Each row is a point on a tangle of strands that fork and nearly touch. The rows are in no order.
(in the rows, 128 means zero)
Points whose rows are less than 109 apart are linked; no others are. Some points are linked to none.
(614): [125 147  85  83  95 124 153  96  92 104 159 109 151 141 161 125 112 127
 176 129  69]
(56): [ 92  82 107 146 173 132 143 104 123  84 132 158 162 124 129 101 115 137
 107  84 139]
(150): [163 139 108 144 211  82 110 120 154  69  92 143 176 126 176 131  70 146
  96 135 106]
(633): [ 73 144 144 128 159 125 107 184 155 153 150  62 113  98  97 149 166 108
 141 110 194]
(750): [146 167 156 160 157 141 111 145 188 180 136 151 115 152  98 204 134 108
  84 140 162]
(99): [ 82 153 142 144 107 146 118 122 167 184 172 105 113 156  75 151 131 113
 106  91 138]
(818): [121 130 129  75 159 120 123 131 116  88  81 152 140 121 182 121  70 129
 119 145  86]
(735): [159 176  73 169 133  93 124  81 117 103 155 123 146 125 144 154 141 151
 138 138 113]
(136): [177 176 128 149 162 105 106 122 187 136 122 145 116 147 135 188 129 119
  96 155 116]
(129): [132 150  56 146 168 141 155 122 145 108 180 123 140 150 105 177 148 108
 122  90  58]
(1132): [ 64  90 117 143 102 159 151  95  72 139 157 115 149 125  75  98 122 145
 116  76 146]
(654): [130 144  96 137 158 115 136  97 163 116 164 103 152 162 119 141 112 122
 148  74  81]
(123): [153 171 188 156 144 111 131 204 175 175 166  99 102 122 111 184 160  98
 125 156 196]
(937): [133 122 143 157  99 109 129 171 125 163 189  84  79  96 111 117 192 116
 156 152 118]
(1049): [ 75  79 152 145  97 152 129 133  85 152 114 110 134 108 104  68 146 154
 145 118 219]
(195): [139 164 122 132 137 100 152 121 108 101 123 185 120  97 171 159 107 132
 118 172 108]
(1056): [180 133 157 108 119 137  89 141 193 172 112 132  92 158 117 138 136 105
 116 133 102]
(192): [140 158 141  71 133 110 119 131 159 113  95 165 132 152 166 150  68 117
 104 131 101]
(873): [ 91 128  87  85 135 150 163 146  80  96 148 117 133 109 124 152 150 114
 130 138  71]
(645): [184 122  61 125 114 118 170 116 110 100 166 154 149 133 143 125 173 126
 136 129  61]
(87): [ 97  69  87 108 101 192 152  99  15 121  83 122 171 152 105 106 119 151
 120 136 136]
(857): [159 138 111  88  58 137 149 123  41 116 130 188 137 126 111 130 133 156
 148 139 154]
(904): [117 157 101 121 121 120 119  94 125 130 139  72 114 128 158 145 128 132
 169 146  80]
(985): [101 108 113  98 150 148  99 117 135 112  82 110 135 139 111 130 103 136
  77  94 129]
(440): [ 95 169 118 139 192 123 108 117 193 128 129 109 133 146 149 176  92 102
 133 119 138]
(736): [107 142 145 173 149 118 104 145 150 142 138  62 106 115 118 133 167 134
 149 125 202]
(76): [157 191  95 147 155  85 129 113 121  94 121 137 139 107 174 158 132 142
 130 180 136]
(954): [164 116 141 113 152 120 105 157 137 101  74 148 123 109 156 119 149 143
 107 148 131]
(858): [ 54 168 116 181 175 131 105  91 190 152 142  90 120 134 122 146  91 127
 141  92 147]
(478): [155 117 131  80 107 120 119 143 154  98 125 101 126 124 158 105 132 106
 164 138  84]
(163): [186 115  94 135 139  98 128  82 132 107 108 140 161 140 136 112  99 144
 112  97  79]
(611): [162 183 145 130 138 124 136 150 176 163 112 168 100 154 157 185 118  87
 116 191 104]
(1109): [ 64  61  99 141 116 180 157 144  57 134 144  84 166 126  85  84 166 125
 138  93 161]
(663): [ 87 162 122 140 159  97 113  96 149 106 128 126 143 124 174 144  61 129
 135 121 118]
(897): [ 79 124  97  97 132 163  92  90 136 139 102  70 127 144 106 128 109 143
 119  95 117]
(565): [ 85  97 182 140 112 133 120 138 171 145 118 127  82  99 131  55 120 139
 126 119 142]
(640): [144 143  95 137  72  96 177 120  71 139 207 116 119 112 133 110 159 129
 177 145 110]
(207): [166 102 113 118 124 140 136 151 116 111 139 132 109 120 137 112 177 121
 149 143  64]
(89): [137 149 125  81  80 130 134 140  66 125 157 132 144 126  94 160 134 133
 131 126 161]
(326): [ 86  51 102 109 132 169 142 108  80 106  74 106 140 136 147  60  95 144
 136 144  76]
(395): [ 92 181 156 155 145 125 135 116 173 162 177 149 123 162 108 192 113 100
 110 109 151]
(598): [170 134 144 152 170  94 100 128 172  94  76 140 131 116 181 129  92 130
 106 148 118]
(407): [127 116 175 100 132 128 148 199 194 122 156 136 123 134 140 119 152  81
 146  96 141]
(418): [100 126  97 167 183 113 132 119 136  98 146 134 134 111 122 138 160 131
 125 115 144]
(584): [159 152  59 129 130 125 174 123  94 103 189 154 131 133 111 166 172 129
  98 123  72]
(52): [130 144 138 192 186 106 102 121 177 128 128 100 115 106 121 147 154 134
 127 126 173]
(472): [139  97  97 131  78 149 157  94  33 112 114 163 170 133 107 100 132 150
 144 136 143]
(531): [173 147 120 107  69 136 120 126  74 159 150 123 112 141  79 155 171 135
 116 127 151]
(896): [162 128 144 178 100 108 121  96 176 169 159 135 108 143 110 121 133 142
 139 106 135]
(263): [111  68 178  92 128 148 124 143 117 100  70 135 143 111 163  44 108 143
 149 126 165]
(1079): [101  60 111 129 142 157 164 158  55 101 107  91 165 108 113  94 187 125
 145 138 169]
(429): [ 65 113  84 139 155 150 109  87 145 144 123  75 127 133 116 104  90 137
 130  92  73]
(1041): [150 117 132 202 166 113 110 104 200 161 147 126 117 129 112 136 138 134
 114 104 125]
(425): [146  95 124 111 138 136 100 123 158 123  86 162 133 140  92 138 121 133
  66 116 108]
(609): [174 118 159 113 100 112 155 140 103 112 125 200 120 103 165  99 135 130
 144 141 120]
(805): [ 87 152  93 110 148 127 172 134  92  93 151 163 122 108 155 139 116 119
 127 153  75]
(209): [211 128 167 108  75 108 119 170 115 141 145 132 119 104 124 112 174 138
 150 143 166]
(10): [133 127 155 100 124 118 137 136 169 112 141 127 137 129 151 109 141 120
 158 107 146]
(302): [155 106  95 101  98 126 169 149  66 108 163  77 148 107 113 109 193 129
 158 136 147]
(2): [ 99 153 157 136 141 126 117 179 122 126 118 155  91  97 130 171 141 127
 103 173 157]
(515): [137 153 182 123 133 143  88 149 177 134  93 126 118 143 128 141 132 132
 105 120 182]
(1025): [115  65 138 115 147 145 128 118 102  93  42 124 148 112 176  43  85 142
 137 157 115]
(431): [139 162 153 138  67 134 103 108 127 185 140 149  75 140 110 165 114 148
 132 158 122]
(464): [103 184 141 111 139 120 138 185 139 142 159 124  97 119 141 193 152  83
 122 172 136]
(101): [106 146 140 131 123 126 133 116  89  99 101 142 148 113 148 124 105 159
 135 140 172]
(1042): [149 180  90  87  93 100 153 117  82  83 155 134 142 126 149 145 127 132
 162 154 110]
(829): [188  78 111 137 153 114  87  91 142 112  77 115 164 131 145  66  96 169
 122 113 103]
(894): [114 123 128 192 168 146 123 147 216 179 150 125  99 149  95 151 145  99
  99 106  92]
(632): [162 124  83 154 136 102 125  65 121 114 144 114 162 155 123 132 128 141
 148  89 106]
(388): [116 125 110 154 106 111 123  38  79 122 100 146 166 137 140 117  47 166
 112 123 137]
(333): [106  90 161 160 112 138 109 118 129 148 104 100  91  96 130  84 151 152
 132 150 138]
(1001): [182 173 169  96 135 101 127 157 166  99 109 202 131 149 165 161  88 110
 113 142 130]
(404): [ 90  72  86 132 156 152 119  98 134 123  89  74 154 118 142  69 107 130
 147 110  68]
(966): [109 107  78  96 133 134 172 174  74 104 178  87 143 101 112 122 186 111
 148 125  96]
(624): [115 117 177 114 117 113 128 129 178 114 116 164 131 135 160  85  72 118
 131  90 136]
(903): [172 112  77 109  72 123 152  77  31 114 122 153 187 149 151 100 113 149
 154 152 120]
(475): [158 123  77 113 111 120 143  67  39 110 110 159 174 143 146 114  83 153
 124 151  70]
(636): [115  69 115 135 151 140 171 153 109  77 145 177 155 109 135  97 165 117
 114 102 118]
(245): [125  82 116 121  99 166 140 143  75 147 126 143 113 130  57 133 162 137
  72 111 117]
(254): [ 95  89  78 122 126 161 138  83  54 121  88 128 164 148 104 127 100 160
  97 111  81]
(374): [201 122 156 149  80 115 120 132 147 160 157 164 113 133 108 104 156 143
 145 119 141]
(720): [ 91 134 158  89 100 142 106 189 114 163 154  75 118 116  69 132 160 111
 118 106 192]
(749): [111 147 195 139 165 107 109 137 199 116  90 155 132 146 169 120  57 128
 125 113 157]
(746): [149 137 113 111  80 140 112 109  92 175 120 163  85 134 106 160 117 147
 101 163  61]
(779): [126  41 147 100 119 156 144 163  74 109  95 126 145 116 137  64 151 128
 150 129 162]
(884): [121 178 175 133  90 123 121 120 172 186 156 124  75 131 135 147 104 110
 148 156 148]
(452): [181 131 144  89  99 105 138 167 100 106 153  95 152 114 125 113 180 120
 181 126 189]
(437): [ 95 180 149 133 184 132 125 158 215 143 156  79 123 151 144 172 122  75
 160 131 156]
(776): [110  78 123 141 111 157 132 116 106 145 130 131 132 124  77  99 152 151
 108  90 133]
(930): [ 75 179 107 192 157 131 100  85 146 174 141  96  94 131 115 169  93 120
 124 136 120]
(986): [183 107 110  97  75 150 126 141 106 145 127 130 125 133  82 130 178 138
  98 124 109]
(462): [ 77  96 141  94 106 146 128 176  97 154 159  71 116 107  86 106 165 104
 137 102 141]
(208): [112 156 116 112 107 123 125  78  93 119 106 144 144 139 123 158  88 150
 127 128 134]
(1114): [195 142 180 104 119 118 131 145 195 143 123 193 115 162 126 157 111 106
 121 123 125]
(1046): [162 121 106 113  85 130 134  94  70 135  95 189 123 137 134 118 113 160
 111 161  77]
(155): [137 124 162 158 133 146 123 147 202 196 139 139  64 144 106 145 136  98
 106 141  92]
(970): [102 179 177 137 167 133 117 191 192 183 148  88 109 140 123 185 134  64
 134 155 183]
(719): [128 110 175 111 156 148  98 173 161 101  53 154 133 130 139 111 116 138
  91 117 154]
(367): [137 125 169 141 188 119 132 174 220 108 125 150 128 132 147 139 136  87
 127 105 163]
(1159): [112 142 139 135 158  98 116  63 116 101  95 145 169 128 167 113  33 148
 138 113 142]
(822): [125 102 137 177 126 127 116 145 141 150 144 115  79  79  93 103 183 135
 121 140 140]
(1170): [131 155 135  98 110 122 122 120 173 131 147  95  93 140 168 131 108  99
 172 153  82]
(19): [115 104 153 122  78 129 148 150  92 163 170  89  83 102  94  97 163 130
 157 138 113]
(539): [ 99 103 133 139 111 150 124 118  67 111  81 113 147 123 130  94 129 163
 151 138 206]
(1038): [113 132 169 109  90 139  98 153 163 162 134 120 113 138  89 140 137 113
 114 112 174]
(361): [ 92 155 174 165 154 110 129 134 120  98 117 149 124 101 165 139 125 132
 121 144 178]
(882): [142  75 153 155 134 131  85  93 151 125  62 116 151 130 134  55  96 174
 107 104 155]
(569): [159 192 109 112 131 107 156 174 139 132 165 173 101 143 159 202 136  80
 118 180 114]

A fork is a point with three links. Follow the links from the first point to the second and name the forks in between, in order.
(254); (326) => (472)
(937); (1114) => (720) (52) (1041)
(418); (611) => (52) (720) (1038)
(611); (584) => (1038) (720) (52) (1041) (632)
(155); (136) => (1041) (52) (720) (1038)
(129); (611) => (632) (1041) (52) (720) (1038)
(209); (645) => (632)
(904); (209) => (478) (632)

A fork is a point with three links, a tip a point with one. Leave the first point through the second and follow the links. Name the first fork or tip that comes.
(452); (302) => (632)
(101); (361) => (1038)
(776); (1132) => (425)
(1038); (99) => (101)
(263); (779) => (472)
(195); (805) => (1041)

Follow the links from the first point to the second, and from the first to the third. Name the last point that the two ways share.
(584); (1001); (56) => (1041)
(1001); (388); (954) => (1038)
(954); (464); (873) => (1038)
(645); (1001); (19) => (1041)
(565); (663); (1001) => (720)
(263); (1046); (254) => (472)
(1049); (418); (930) => (101)
(829); (19); (150) => (720)
(56); (805); (2) => (52)
(882); (1042); (1041) => (632)
